Points, in no order, along strands that fork and pass close to each other.
(in the rows, 128 means zero)
Points whose rows are less than 113 apart are linked; no others are. Some points are linked to none.
j741: 151; 120; 152; 117; 114; 80; 162; 95; 142; 146; 121; 139; 150; 120; 104; 122; 128; 165; 150; 95; 152; 168; 96; 115; 131; 131; 142; 165; 120; 155; 150; 153; 125; 127; 157; 137; 105; 118
j147: 137; 111; 127; 140; 118; 95; 156; 105; 119; 103; 123; 156; 138; 164; 103; 152; 136; 154; 126; 83; 122; 156; 111; 169; 139; 132; 142; 143; 103; 121; 130; 162; 115; 130; 123; 102; 105; 162
j701: 124; 119; 112; 133; 136; 143; 131; 149; 156; 125; 131; 134; 122; 141; 128; 152; 112; 128; 93; 116; 87; 113; 151; 131; 105; 113; 121; 132; 113; 118; 132; 120; 126; 112; 92; 143; 122; 141
j9: 97; 140; 87; 113; 118; 151; 130; 128; 151; 142; 126; 91; 127; 105; 158; 138; 138; 141; 94; 162; 67; 131; 137; 155; 99; 102; 127; 130; 118; 118; 151; 163; 107; 97; 168; 151; 87; 142
j52: 137; 141; 129; 121; 100; 111; 147; 144; 131; 141; 121; 128; 134; 87; 114; 120; 123; 147; 174; 118; 144; 120; 132; 101; 131; 177; 159; 135; 95; 151; 170; 110; 105; 157; 156; 116; 131; 123
j269: 135; 112; 120; 144; 155; 149; 142; 166; 127; 130; 111; 88; 143; 141; 133; 130; 119; 142; 104; 143; 133; 104; 157; 88; 128; 132; 79; 72; 147; 150; 94; 129; 132; 105; 140; 122; 151; 153
j99: 105; 95; 124; 138; 189; 139; 111; 135; 153; 141; 120; 128; 121; 114; 122; 137; 121; 125; 96; 113; 135; 114; 122; 129; 124; 126; 88; 108; 168; 113; 124; 118; 142; 124; 127; 123; 111; 137
j969: 148; 164; 131; 112; 92; 157; 119; 120; 132; 157; 140; 107; 112; 116; 138; 115; 140; 111; 124; 156; 123; 123; 131; 142; 138; 85; 122; 168; 141; 95; 123; 107; 128; 128; 95; 143; 133; 112
j745: 127; 145; 120; 152; 168; 100; 129; 128; 106; 120; 121; 163; 149; 154; 125; 149; 126; 87; 117; 108; 128; 207; 112; 147; 138; 123; 123; 126; 97; 127; 130; 146; 140; 137; 150; 101; 137; 128
j966: 134; 141; 134; 131; 122; 100; 117; 106; 109; 112; 114; 168; 119; 168; 122; 137; 147; 122; 126; 101; 122; 187; 105; 163; 137; 110; 157; 135; 101; 106; 110; 157; 122; 122; 128; 94; 149; 139
j585: 133; 143; 151; 104; 82; 121; 135; 123; 90; 87; 96; 101; 119; 119; 109; 113; 121; 129; 114; 193; 118; 95; 148; 122; 126; 138; 178; 150; 126; 124; 136; 87; 100; 116; 109; 132; 163; 128
j393: 109; 112; 116; 160; 203; 102; 126; 136; 110; 128; 130; 153; 117; 124; 137; 127; 88; 121; 122; 129; 124; 197; 97; 137; 121; 147; 118; 128; 115; 92; 127; 128; 160; 159; 165; 121; 119; 90
j432: 115; 139; 128; 162; 125; 155; 140; 132; 99; 106; 138; 128; 122; 143; 128; 111; 136; 117; 126; 148; 123; 116; 142; 136; 158; 160; 137; 94; 131; 115; 112; 134; 109; 113; 121; 112; 141; 158
j479: 114; 154; 134; 100; 97; 121; 129; 101; 118; 112; 120; 148; 121; 114; 121; 114; 159; 120; 163; 147; 153; 130; 113; 123; 142; 132; 174; 144; 123; 112; 144; 147; 117; 127; 125; 115; 156; 134
j985: 121; 139; 92; 172; 153; 149; 137; 165; 113; 127; 146; 133; 114; 126; 141; 92; 89; 105; 139; 139; 98; 127; 122; 127; 100; 170; 106; 102; 102; 134; 125; 124; 122; 154; 138; 114; 120; 141
j326: 152; 112; 174; 102; 116; 85; 123; 127; 140; 115; 102; 112; 139; 118; 108; 134; 151; 132; 144; 91; 174; 109; 112; 99; 134; 140; 143; 125; 129; 141; 149; 89; 153; 151; 134; 122; 139; 118
j442: 144; 130; 141; 156; 156; 123; 120; 140; 115; 136; 142; 135; 131; 158; 137; 140; 103; 124; 161; 111; 154; 128; 128; 115; 120; 186; 120; 105; 98; 160; 151; 101; 161; 151; 142; 119; 113; 100
j325: 123; 152; 111; 117; 116; 151; 108; 139; 130; 125; 158; 95; 123; 141; 158; 125; 119; 120; 119; 187; 112; 109; 173; 93; 93; 101; 129; 118; 128; 141; 102; 79; 120; 98; 104; 156; 160; 104
j70: 124; 130; 97; 149; 162; 148; 110; 147; 119; 143; 116; 118; 92; 122; 140; 106; 85; 110; 110; 127; 94; 119; 104; 139; 94; 136; 93; 127; 110; 109; 119; 143; 154; 146; 134; 122; 121; 132
j993: 101; 165; 112; 124; 118; 127; 114; 119; 123; 128; 127; 181; 126; 116; 137; 120; 160; 108; 157; 137; 142; 163; 119; 120; 145; 125; 151; 121; 129; 123; 140; 146; 115; 123; 150; 103; 134; 126
j770: 123; 108; 94; 147; 134; 126; 151; 154; 129; 109; 113; 130; 146; 142; 147; 154; 121; 123; 155; 89; 117; 112; 156; 141; 128; 155; 153; 104; 125; 146; 146; 132; 104; 123; 125; 96; 87; 153
j119: 139; 111; 146; 124; 98; 82; 156; 99; 98; 113; 99; 104; 118; 119; 95; 120; 156; 163; 120; 118; 132; 144; 80; 125; 130; 122; 135; 147; 110; 138; 119; 127; 154; 177; 152; 108; 135; 178
j508: 111; 138; 110; 153; 125; 147; 136; 171; 116; 117; 124; 103; 139; 139; 145; 102; 131; 134; 106; 171; 104; 104; 142; 72; 120; 115; 82; 84; 152; 131; 96; 118; 126; 108; 133; 123; 150; 144
j872: 162; 127; 165; 100; 90; 114; 168; 122; 137; 152; 98; 89; 113; 121; 122; 122; 138; 154; 102; 113; 128; 120; 138; 124; 138; 101; 123; 165; 113; 119; 122; 99; 96; 126; 117; 159; 120; 131
j338: 117; 128; 134; 112; 90; 87; 154; 149; 110; 96; 111; 112; 126; 91; 100; 105; 149; 156; 152; 124; 130; 115; 122; 94; 146; 160; 166; 110; 105; 146; 170; 112; 122; 168; 164; 110; 159; 146
j130: 120; 78; 139; 155; 198; 119; 117; 140; 124; 127; 125; 152; 132; 145; 110; 149; 127; 132; 121; 104; 143; 120; 128; 144; 136; 137; 101; 97; 149; 123; 93; 123; 152; 139; 140; 94; 120; 127
j160: 121; 110; 162; 134; 124; 136; 108; 109; 124; 131; 143; 147; 107; 128; 118; 118; 161; 110; 129; 98; 127; 125; 101; 141; 154; 106; 136; 146; 155; 93; 108; 103; 115; 131; 89; 100; 148; 147
j641: 121; 96; 123; 160; 188; 117; 126; 157; 101; 106; 135; 155; 158; 150; 113; 129; 125; 124; 143; 135; 137; 147; 120; 122; 139; 153; 98; 88; 132; 133; 101; 133; 145; 158; 155; 86; 152; 125
j320: 144; 92; 168; 135; 130; 121; 114; 120; 114; 88; 137; 136; 152; 185; 114; 151; 176; 143; 141; 111; 158; 111; 123; 149; 153; 116; 127; 83; 146; 155; 54; 121; 145; 118; 121; 108; 146; 118
j948: 141; 123; 146; 130; 100; 101; 170; 89; 111; 166; 105; 118; 127; 104; 91; 104; 123; 171; 137; 126; 149; 157; 78; 123; 129; 141; 123; 171; 117; 139; 132; 128; 137; 150; 154; 105; 116; 146
j631: 147; 101; 150; 126; 116; 88; 148; 132; 107; 105; 119; 130; 137; 162; 112; 126; 119; 115; 168; 83; 141; 126; 133; 136; 134; 153; 150; 113; 90; 160; 134; 131; 122; 145; 132; 128; 114; 116
j100: 120; 159; 86; 139; 126; 143; 125; 158; 143; 147; 127; 116; 127; 103; 149; 124; 122; 127; 90; 155; 68; 136; 131; 131; 83; 124; 98; 137; 111; 120; 157; 144; 130; 112; 177; 133; 82; 139
j218: 114; 161; 111; 127; 136; 147; 136; 157; 135; 141; 124; 140; 135; 92; 139; 107; 141; 108; 102; 163; 96; 97; 156; 105; 137; 102; 100; 128; 161; 115; 123; 160; 107; 126; 148; 147; 134; 127
j883: 135; 147; 112; 101; 103; 126; 150; 123; 164; 150; 110; 126; 122; 118; 150; 155; 135; 136; 96; 155; 110; 127; 179; 152; 124; 101; 147; 145; 127; 136; 140; 130; 87; 89; 122; 157; 119; 129
j239: 139; 107; 155; 127; 123; 145; 123; 92; 139; 154; 134; 122; 93; 130; 127; 131; 140; 146; 107; 97; 119; 127; 109; 158; 142; 96; 124; 165; 140; 89; 105; 116; 112; 117; 81; 122; 136; 144
j172: 121; 106; 162; 126; 164; 101; 125; 99; 135; 114; 114; 139; 135; 146; 123; 117; 133; 123; 153; 87; 146; 123; 151; 133; 136; 144; 125; 101; 155; 154; 139; 175; 131; 123; 123; 161; 119; 109
j625: 168; 130; 150; 107; 109; 103; 177; 136; 140; 161; 89; 99; 118; 135; 134; 145; 123; 113; 123; 114; 116; 97; 165; 139; 132; 113; 112; 152; 118; 147; 145; 115; 94; 114; 105; 154; 133; 114
j957: 94; 135; 95; 132; 147; 159; 121; 142; 135; 148; 132; 150; 125; 88; 119; 105; 119; 136; 109; 136; 102; 127; 121; 118; 127; 114; 103; 136; 144; 104; 126; 168; 119; 142; 168; 126; 111; 134
j990: 123; 111; 138; 100; 91; 91; 140; 134; 120; 83; 91; 98; 115; 86; 100; 120; 148; 157; 123; 152; 128; 91; 126; 95; 137; 136; 172; 117; 133; 145; 143; 108; 115; 164; 141; 125; 176; 159
j868: 118; 135; 128; 101; 141; 122; 136; 96; 125; 130; 122; 135; 132; 148; 145; 141; 135; 114; 155; 108; 148; 134; 131; 132; 144; 150; 143; 115; 128; 150; 160; 180; 129; 127; 138; 151; 97; 121
j643: 94; 103; 121; 116; 173; 127; 102; 138; 140; 127; 143; 124; 153; 128; 119; 119; 116; 136; 96; 107; 130; 151; 95; 92; 130; 141; 100; 109; 119; 111; 120; 159; 152; 126; 184; 150; 123; 110
j270: 130; 142; 130; 141; 136; 144; 126; 99; 144; 144; 142; 165; 128; 113; 120; 109; 139; 141; 133; 104; 127; 175; 91; 140; 145; 118; 116; 160; 136; 102; 117; 165; 152; 135; 115; 105; 144; 134
j95: 131; 151; 117; 158; 122; 172; 123; 118; 134; 138; 131; 152; 113; 104; 116; 117; 131; 139; 104; 132; 91; 144; 120; 140; 136; 111; 110; 161; 157; 100; 108; 165; 146; 123; 87; 121; 143; 163
j538: 131; 77; 148; 136; 149; 158; 119; 113; 115; 85; 148; 118; 143; 165; 121; 136; 149; 133; 129; 136; 148; 109; 123; 133; 130; 118; 125; 93; 134; 147; 71; 121; 159; 112; 94; 131; 148; 135
j455: 110; 125; 115; 94; 139; 140; 122; 102; 165; 133; 142; 123; 142; 120; 149; 149; 141; 127; 132; 128; 116; 130; 126; 136; 126; 123; 134; 126; 137; 158; 175; 180; 133; 125; 163; 165; 85; 115
j219: 120; 124; 123; 169; 124; 133; 126; 144; 122; 97; 154; 176; 141; 128; 112; 118; 131; 127; 139; 104; 129; 172; 114; 133; 121; 149; 128; 123; 109; 104; 114; 116; 133; 134; 119; 105; 137; 147
j227: 130; 95; 159; 123; 127; 93; 103; 123; 134; 102; 118; 152; 125; 164; 115; 156; 162; 147; 127; 100; 160; 100; 137; 144; 159; 136; 151; 110; 154; 125; 99; 114; 115; 113; 121; 110; 150; 145
j271: 137; 151; 131; 116; 147; 142; 123; 169; 137; 165; 124; 95; 129; 114; 174; 112; 148; 99; 104; 163; 116; 118; 154; 94; 110; 130; 83; 112; 134; 138; 122; 107; 125; 98; 175; 158; 125; 116
j613: 146; 151; 142; 106; 127; 172; 105; 109; 148; 149; 155; 89; 115; 108; 140; 137; 137; 115; 119; 140; 140; 120; 137; 144; 126; 101; 129; 158; 125; 98; 112; 125; 123; 110; 107; 182; 112; 112
j448: 134; 132; 154; 152; 146; 107; 142; 126; 111; 130; 129; 151; 138; 112; 106; 122; 122; 119; 152; 109; 156; 170; 101; 134; 147; 147; 120; 137; 132; 93; 143; 79; 139; 164; 136; 82; 136; 101
j850: 114; 111; 102; 146; 142; 104; 156; 127; 123; 132; 103; 143; 132; 137; 133; 150; 85; 137; 139; 105; 121; 152; 139; 173; 132; 153; 132; 114; 124; 141; 166; 122; 127; 136; 143; 107; 73; 126
j897: 121; 111; 117; 118; 157; 121; 122; 81; 152; 139; 140; 142; 118; 141; 125; 144; 111; 123; 131; 93; 118; 159; 108; 159; 101; 108; 118; 153; 108; 130; 147; 170; 157; 118; 113; 135; 116; 119
j276: 134; 145; 139; 123; 105; 159; 118; 102; 92; 97; 123; 110; 104; 139; 139; 113; 114; 103; 119; 180; 115; 112; 138; 142; 118; 142; 166; 138; 116; 120; 114; 100; 105; 105; 93; 152; 150; 133
j476: 125; 141; 126; 99; 85; 125; 163; 76; 119; 138; 127; 137; 123; 116; 125; 134; 150; 167; 149; 151; 144; 145; 102; 128; 135; 123; 176; 165; 128; 129; 121; 165; 94; 120; 124; 113; 128; 152
j404: 147; 149; 126; 139; 91; 171; 138; 126; 151; 189; 154; 128; 138; 109; 127; 111; 105; 157; 157; 143; 108; 152; 117; 141; 107; 86; 110; 187; 117; 134; 107; 144; 148; 130; 148; 102; 89; 95
j82: 124; 117; 143; 121; 121; 128; 104; 147; 125; 116; 126; 130; 133; 142; 126; 127; 159; 126; 156; 133; 169; 101; 134; 129; 126; 98; 122; 104; 151; 124; 99; 81; 142; 129; 92; 85; 152; 137
j531: 123; 116; 130; 103; 114; 106; 97; 102; 118; 96; 139; 116; 141; 158; 137; 153; 144; 111; 154; 133; 173; 112; 124; 142; 109; 126; 152; 120; 133; 148; 138; 119; 142; 118; 88; 157; 143; 132
j168: 138; 145; 111; 169; 111; 146; 161; 148; 123; 153; 131; 146; 119; 117; 128; 107; 95; 111; 132; 127; 89; 131; 134; 150; 121; 131; 113; 141; 105; 119; 130; 112; 117; 149; 113; 110; 106; 129
j229: 112; 97; 137; 139; 137; 130; 112; 135; 148; 113; 114; 137; 135; 131; 127; 153; 142; 127; 122; 108; 157; 110; 156; 121; 139; 134; 125; 77; 165; 152; 116; 127; 119; 92; 125; 127; 145; 157
j368: 111; 151; 118; 139; 113; 153; 105; 138; 100; 94; 149; 110; 112; 145; 143; 108; 125; 117; 121; 183; 117; 98; 149; 103; 119; 81; 120; 108; 158; 127; 80; 96; 134; 118; 85; 128; 170; 114
j526: 159; 140; 177; 121; 113; 140; 144; 125; 125; 156; 109; 92; 109; 123; 110; 110; 161; 124; 111; 110; 142; 105; 136; 121; 156; 128; 131; 143; 124; 93; 120; 81; 112; 131; 97; 124; 125; 122
j500: 101; 102; 132; 144; 196; 106; 110; 129; 129; 129; 131; 125; 139; 137; 127; 124; 100; 131; 101; 103; 131; 172; 109; 122; 121; 145; 102; 90; 117; 108; 136; 123; 172; 134; 181; 146; 102; 88
j402: 129; 113; 117; 155; 160; 128; 131; 159; 137; 143; 124; 121; 145; 136; 132; 152; 90; 137; 140; 95; 151; 129; 166; 102; 125; 173; 119; 79; 130; 165; 147; 120; 143; 138; 150; 128; 113; 101
j792: 134; 110; 130; 143; 161; 111; 135; 85; 123; 144; 117; 150; 107; 150; 120; 130; 101; 135; 119; 82; 126; 180; 106; 170; 132; 122; 125; 148; 106; 117; 126; 147; 159; 143; 138; 113; 109; 98
j135: 113; 150; 143; 123; 101; 145; 113; 129; 117; 101; 140; 117; 121; 135; 109; 110; 128; 130; 140; 175; 137; 83; 154; 101; 131; 97; 154; 128; 154; 112; 104; 83; 112; 115; 77; 109; 189; 101
j755: 123; 90; 127; 131; 156; 153; 103; 115; 103; 93; 147; 88; 126; 165; 130; 120; 117; 123; 108; 126; 126; 115; 114; 122; 106; 134; 104; 95; 122; 129; 89; 161; 154; 113; 114; 160; 138; 147
j820: 146; 144; 144; 90; 105; 131; 121; 99; 147; 140; 144; 122; 122; 109; 134; 143; 133; 131; 148; 138; 163; 114; 131; 130; 122; 113; 154; 155; 126; 146; 148; 138; 120; 118; 121; 186; 111; 113
j927: 141; 109; 170; 100; 128; 93; 104; 116; 126; 107; 129; 100; 137; 152; 133; 134; 153; 120; 155; 99; 187; 117; 133; 116; 126; 124; 133; 110; 152; 147; 131; 107; 148; 120; 99; 155; 132; 108
j946: 143; 126; 144; 107; 122; 91; 141; 143; 144; 95; 129; 154; 172; 137; 123; 140; 147; 105; 153; 115; 157; 144; 118; 80; 135; 146; 168; 122; 107; 157; 154; 136; 117; 131; 126; 115; 164; 106
j375: 144; 148; 127; 149; 139; 153; 128; 135; 126; 149; 144; 145; 143; 112; 120; 132; 106; 123; 142; 135; 140; 146; 129; 118; 148; 172; 109; 125; 120; 121; 158; 115; 156; 146; 150; 126; 103; 116
j906: 113; 143; 118; 119; 135; 145; 120; 138; 139; 141; 107; 85; 118; 120; 162; 134; 142; 114; 94; 133; 113; 119; 168; 126; 126; 138; 107; 103; 135; 144; 131; 143; 114; 86; 179; 183; 102; 123
j529: 135; 131; 123; 133; 86; 114; 145; 174; 109; 93; 100; 125; 140; 129; 104; 138; 143; 144; 156; 133; 145; 99; 152; 134; 134; 159; 147; 110; 116; 136; 137; 103; 121; 141; 121; 75; 136; 150
j295: 121; 117; 107; 146; 170; 130; 116; 149; 135; 138; 124; 108; 148; 133; 133; 147; 97; 143; 119; 111; 120; 115; 142; 104; 102; 181; 95; 92; 130; 154; 167; 150; 141; 123; 170; 148; 98; 116
j545: 134; 132; 134; 115; 79; 118; 153; 102; 122; 130; 119; 132; 126; 126; 106; 128; 126; 163; 113; 148; 112; 113; 119; 129; 144; 109; 165; 169; 138; 116; 122; 138; 90; 118; 91; 119; 147; 163
j870: 119; 115; 136; 117; 157; 145; 115; 145; 172; 147; 129; 119; 126; 110; 133; 148; 139; 118; 93; 125; 147; 102; 146; 114; 141; 111; 104; 106; 176; 134; 122; 130; 118; 100; 118; 152; 141; 144
j336: 144; 121; 144; 121; 125; 116; 152; 128; 141; 163; 99; 130; 118; 113; 124; 141; 104; 121; 142; 107; 150; 102; 147; 130; 139; 135; 119; 135; 122; 149; 155; 119; 114; 135; 119; 136; 115; 115
j616: 136; 131; 129; 98; 95; 94; 119; 108; 107; 96; 112; 130; 115; 157; 133; 136; 122; 128; 147; 111; 146; 130; 106; 150; 106; 121; 155; 149; 101; 136; 141; 143; 142; 140; 92; 128; 118; 146
j814: 121; 121; 135; 99; 101; 113; 89; 134; 117; 97; 140; 112; 120; 135; 114; 117; 145; 135; 142; 151; 156; 101; 120; 118; 134; 87; 152; 136; 148; 101; 96; 74; 126; 136; 72; 114; 176; 110
j321: 150; 162; 122; 118; 98; 145; 141; 151; 148; 135; 135; 132; 140; 92; 165; 138; 140; 111; 154; 164; 106; 100; 145; 103; 121; 145; 152; 158; 127; 155; 173; 135; 92; 122; 123; 129; 118; 115
j663: 111; 97; 142; 126; 180; 112; 108; 108; 136; 130; 140; 109; 114; 143; 135; 121; 119; 110; 138; 89; 141; 118; 127; 140; 105; 134; 105; 113; 144; 151; 141; 142; 146; 128; 123; 175; 105; 100
j414: 143; 168; 115; 140; 120; 139; 166; 174; 139; 157; 114; 134; 145; 99; 146; 131; 129; 99; 130; 156; 101; 108; 171; 113; 142; 143; 109; 125; 136; 139; 147; 122; 106; 131; 131; 129; 139; 120
j163: 142; 136; 138; 112; 126; 114; 135; 118; 150; 135; 106; 119; 118; 140; 131; 167; 138; 139; 85; 138; 123; 112; 179; 142; 137; 105; 144; 142; 157; 115; 121; 118; 88; 85; 95; 165; 148; 128
j153: 115; 109; 117; 108; 146; 150; 87; 117; 146; 131; 186; 101; 132; 139; 153; 114; 123; 105; 139; 130; 138; 121; 111; 104; 116; 111; 125; 113; 111; 130; 111; 117; 146; 122; 113; 174; 140; 102
j208: 143; 127; 140; 112; 128; 88; 154; 114; 159; 136; 121; 172; 159; 116; 101; 134; 146; 126; 142; 113; 158; 170; 112; 110; 146; 130; 144; 142; 123; 143; 156; 138; 118; 134; 144; 124; 138; 114
j408: 98; 104; 123; 133; 170; 118; 127; 121; 162; 144; 116; 154; 129; 111; 111; 159; 118; 157; 98; 96; 127; 136; 149; 139; 136; 121; 113; 109; 152; 118; 157; 129; 142; 118; 148; 128; 106; 124
j222: 87; 132; 104; 122; 95; 164; 95; 122; 127; 118; 156; 154; 131; 111; 154; 88; 130; 109; 124; 128; 95; 160; 97; 130; 150; 94; 142; 136; 141; 104; 101; 150; 142; 129; 126; 149; 136; 118
j676: 142; 123; 162; 130; 123; 100; 147; 158; 124; 129; 111; 132; 142; 98; 84; 117; 141; 130; 153; 114; 160; 116; 119; 112; 145; 132; 115; 124; 136; 115; 145; 71; 142; 161; 124; 77; 152; 115
j387: 118; 177; 90; 141; 111; 143; 119; 181; 99; 125; 135; 98; 129; 133; 158; 82; 124; 115; 103; 175; 95; 115; 120; 80; 87; 138; 86; 113; 120; 130; 109; 137; 123; 112; 157; 132; 127; 133
j660: 120; 154; 94; 120; 125; 166; 108; 134; 126; 122; 158; 124; 129; 136; 161; 122; 131; 114; 139; 146; 121; 114; 119; 107; 117; 151; 132; 124; 111; 139; 148; 160; 146; 126; 128; 152; 105; 139
j988: 111; 106; 99; 143; 134; 138; 153; 163; 123; 93; 131; 112; 158; 145; 147; 144; 124; 129; 138; 130; 113; 102; 151; 104; 118; 160; 143; 71; 136; 168; 123; 129; 107; 108; 124; 108; 121; 156
j138: 125; 146; 123; 162; 173; 107; 132; 132; 104; 131; 139; 176; 125; 124; 120; 135; 110; 111; 139; 134; 145; 207; 114; 142; 143; 131; 122; 131; 140; 94; 134; 111; 138; 164; 146; 101; 136; 101
j788: 131; 149; 114; 124; 84; 128; 156; 124; 124; 157; 119; 156; 123; 108; 120; 113; 117; 135; 149; 132; 114; 129; 115; 139; 133; 110; 130; 159; 115; 124; 139; 130; 123; 145; 120; 87; 112; 127
j343: 145; 116; 130; 155; 142; 118; 159; 106; 115; 159; 108; 149; 105; 138; 109; 139; 83; 151; 124; 101; 137; 152; 125; 179; 145; 146; 112; 137; 118; 114; 138; 113; 142; 148; 131; 107; 80; 116
j915: 139; 137; 119; 135; 127; 158; 98; 108; 100; 109; 129; 95; 99; 154; 148; 124; 112; 95; 96; 158; 120; 115; 136; 165; 135; 118; 133; 132; 130; 99; 87; 123; 139; 114; 85; 158; 146; 144
j307: 127; 113; 126; 169; 151; 106; 124; 156; 97; 100; 144; 181; 162; 166; 92; 139; 151; 118; 142; 110; 131; 160; 124; 153; 146; 143; 120; 106; 127; 127; 96; 117; 117; 143; 139; 79; 149; 138
j979: 155; 185; 137; 119; 87; 160; 134; 124; 135; 177; 132; 123; 113; 102; 138; 101; 124; 110; 152; 160; 108; 120; 123; 140; 129; 91; 108; 179; 119; 117; 129; 128; 137; 143; 129; 114; 113; 105
j243: 147; 96; 160; 117; 139; 79; 164; 117; 116; 148; 88; 138; 120; 134; 105; 131; 110; 142; 142; 95; 158; 122; 113; 155; 151; 128; 121; 145; 135; 136; 146; 120; 128; 162; 135; 102; 103; 128
j760: 126; 126; 112; 100; 109; 128; 131; 90; 160; 149; 152; 117; 127; 115; 129; 156; 126; 141; 140; 120; 132; 132; 118; 153; 102; 100; 136; 161; 118; 147; 160; 157; 133; 112; 122; 157; 96; 127
j736: 104; 120; 132; 125; 94; 139; 78; 101; 112; 105; 147; 156; 111; 140; 145; 110; 136; 108; 123; 132; 115; 145; 99; 147; 143; 99; 165; 138; 149; 100; 99; 125; 127; 121; 94; 137; 159; 147
j345: 121; 129; 120; 132; 139; 169; 115; 136; 125; 136; 161; 114; 130; 136; 151; 110; 124; 110; 145; 148; 135; 109; 113; 85; 133; 137; 108; 94; 119; 154; 117; 126; 151; 129; 138; 132; 149; 123
j907: 153; 162; 121; 126; 142; 165; 96; 135; 144; 164; 140; 133; 118; 117; 148; 139; 113; 120; 128; 140; 128; 115; 132; 117; 120; 147; 100; 137; 106; 131; 152; 136; 159; 137; 146; 152; 100; 118
j639: 122; 133; 96; 151; 155; 148; 145; 107; 140; 154; 159; 163; 146; 91; 120; 111; 120; 145; 132; 129; 112; 181; 105; 135; 132; 127; 107; 149; 127; 115; 129; 176; 136; 143; 167; 115; 119; 124
j256: 135; 131; 120; 114; 161; 139; 120; 130; 152; 139; 128; 97; 122; 120; 150; 135; 151; 111; 78; 152; 120; 114; 172; 119; 137; 108; 104; 126; 166; 104; 106; 112; 111; 100; 109; 170; 152; 130
j315: 135; 104; 142; 104; 96; 94; 111; 109; 98; 83; 95; 122; 114; 161; 115; 152; 122; 165; 121; 116; 130; 95; 157; 151; 120; 124; 179; 149; 136; 131; 110; 137; 90; 122; 93; 149; 123; 148
j303: 142; 132; 135; 106; 95; 102; 144; 141; 142; 139; 94; 114; 129; 112; 126; 143; 113; 148; 165; 92; 150; 101; 150; 102; 128; 155; 152; 130; 121; 163; 174; 131; 101; 144; 148; 138; 110; 109
j620: 135; 149; 113; 143; 86; 173; 124; 118; 155; 160; 166; 141; 143; 114; 151; 128; 117; 147; 139; 149; 91; 159; 102; 134; 104; 109; 127; 172; 116; 139; 143; 161; 158; 133; 161; 119; 79; 123
j198: 112; 93; 114; 143; 177; 136; 95; 137; 115; 110; 131; 98; 111; 154; 132; 105; 91; 116; 110; 106; 117; 120; 96; 138; 96; 144; 96; 105; 100; 119; 105; 152; 170; 135; 141; 125; 122; 129
j569: 145; 104; 166; 156; 140; 115; 109; 143; 99; 111; 136; 158; 140; 155; 102; 118; 167; 115; 140; 95; 137; 137; 113; 154; 145; 139; 133; 123; 116; 114; 73; 90; 132; 146; 120; 73; 156; 125
j852: 86; 119; 79; 126; 153; 136; 119; 155; 143; 124; 147; 145; 162; 110; 116; 114; 126; 133; 117; 125; 124; 143; 121; 94; 131; 157; 114; 98; 136; 115; 132; 156; 123; 136; 177; 125; 119; 131
j40: 134; 127; 124; 134; 96; 150; 130; 88; 144; 145; 141; 148; 114; 120; 120; 124; 119; 152; 103; 138; 95; 135; 114; 151; 141; 90; 151; 177; 148; 104; 103; 157; 109; 111; 80; 124; 151; 151
j181: 143; 113; 146; 108; 92; 89; 130; 113; 94; 90; 96; 108; 103; 119; 117; 124; 147; 136; 127; 127; 128; 112; 92; 148; 110; 121; 154; 147; 90; 131; 128; 126; 145; 167; 123; 119; 137; 166
j642: 131; 120; 153; 93; 91; 101; 115; 123; 108; 75; 97; 111; 118; 112; 102; 135; 141; 152; 101; 174; 137; 95; 125; 114; 133; 127; 177; 145; 149; 118; 140; 90; 99; 138; 104; 135; 175; 161
j518: 148; 144; 145; 133; 131; 145; 149; 103; 166; 175; 126; 102; 116; 117; 140; 142; 129; 138; 100; 117; 108; 141; 151; 156; 120; 104; 99; 150; 125; 129; 139; 122; 127; 95; 153; 168; 88; 106
j898: 115; 147; 99; 121; 114; 145; 160; 104; 141; 137; 121; 111; 109; 140; 159; 148; 116; 132; 109; 144; 85; 131; 145; 158; 118; 109; 163; 143; 113; 137; 141; 148; 93; 91; 123; 143; 79; 134
j505: 124; 154; 118; 118; 91; 158; 105; 133; 129; 114; 159; 131; 131; 120; 155; 128; 143; 106; 141; 172; 119; 98; 125; 108; 108; 140; 158; 145; 127; 150; 159; 128; 126; 112; 115; 147; 124; 129
j359: 121; 125; 105; 110; 121; 134; 99; 140; 137; 124; 179; 105; 131; 132; 142; 143; 104; 110; 127; 155; 141; 109; 152; 113; 108; 98; 137; 131; 127; 132; 128; 97; 121; 117; 80; 172; 151; 117
j399: 125; 164; 104; 121; 142; 137; 110; 176; 129; 150; 124; 102; 108; 120; 159; 102; 129; 110; 84; 160; 94; 129; 131; 116; 82; 136; 75; 120; 109; 108; 122; 134; 133; 106; 173; 157; 129; 129
j42: 117; 124; 112; 156; 152; 127; 139; 164; 127; 122; 145; 162; 156; 120; 103; 120; 119; 122; 158; 119; 140; 125; 146; 101; 149; 145; 116; 84; 154; 132; 124; 107; 124; 156; 129; 81; 169; 119

Follow the links from the first point to the second, and from the first to the third. Name the last point that the two ways share.
j270, j295, j153: j660
j966, j814, j270: j957
j676, j295, j993: j957
j269, j985, j569: j870
j770, j642, j307: j343
j239, j676, j966: j138
j307, j455, j620: j979

A fork is a point with three links, a tip a point with one. Leave the first point through the second and follow the links. Name the first fork or tip that comes.
j326, j927: j946
j741, j948: j138
j168, j985: j870
j915, j276: j336
j320, j538: j979
j82, j814: j660

Name the points in between on the shortest way along the links from the first point to the second, in order.
j276, j455: j585 j642 j990 j338 j52 j303 j336 j243 j343 j792 j897 j760
j219, j508: j307 j641 j130 j99 j870 j256 j163 j883 j898 j9 j100 j399 j387
j569, j70: j307 j641 j130 j99 j870 j229 j227 j320 j538 j755 j198
j208, j736: j741 j948 j119 j181 j616 j531 j927 j326 j676 j448 j138 j393 j500 j643 j852 j957 j639 j270 j95 j40 j239 j160
j927, j135: j326 j676 j448 j138 j393 j500 j643 j852 j957 j218 j414 j321 j505 j660 j345 j153 j359 j325 j368
j414, j295: j321 j505 j660 j907 j375 j442 j402
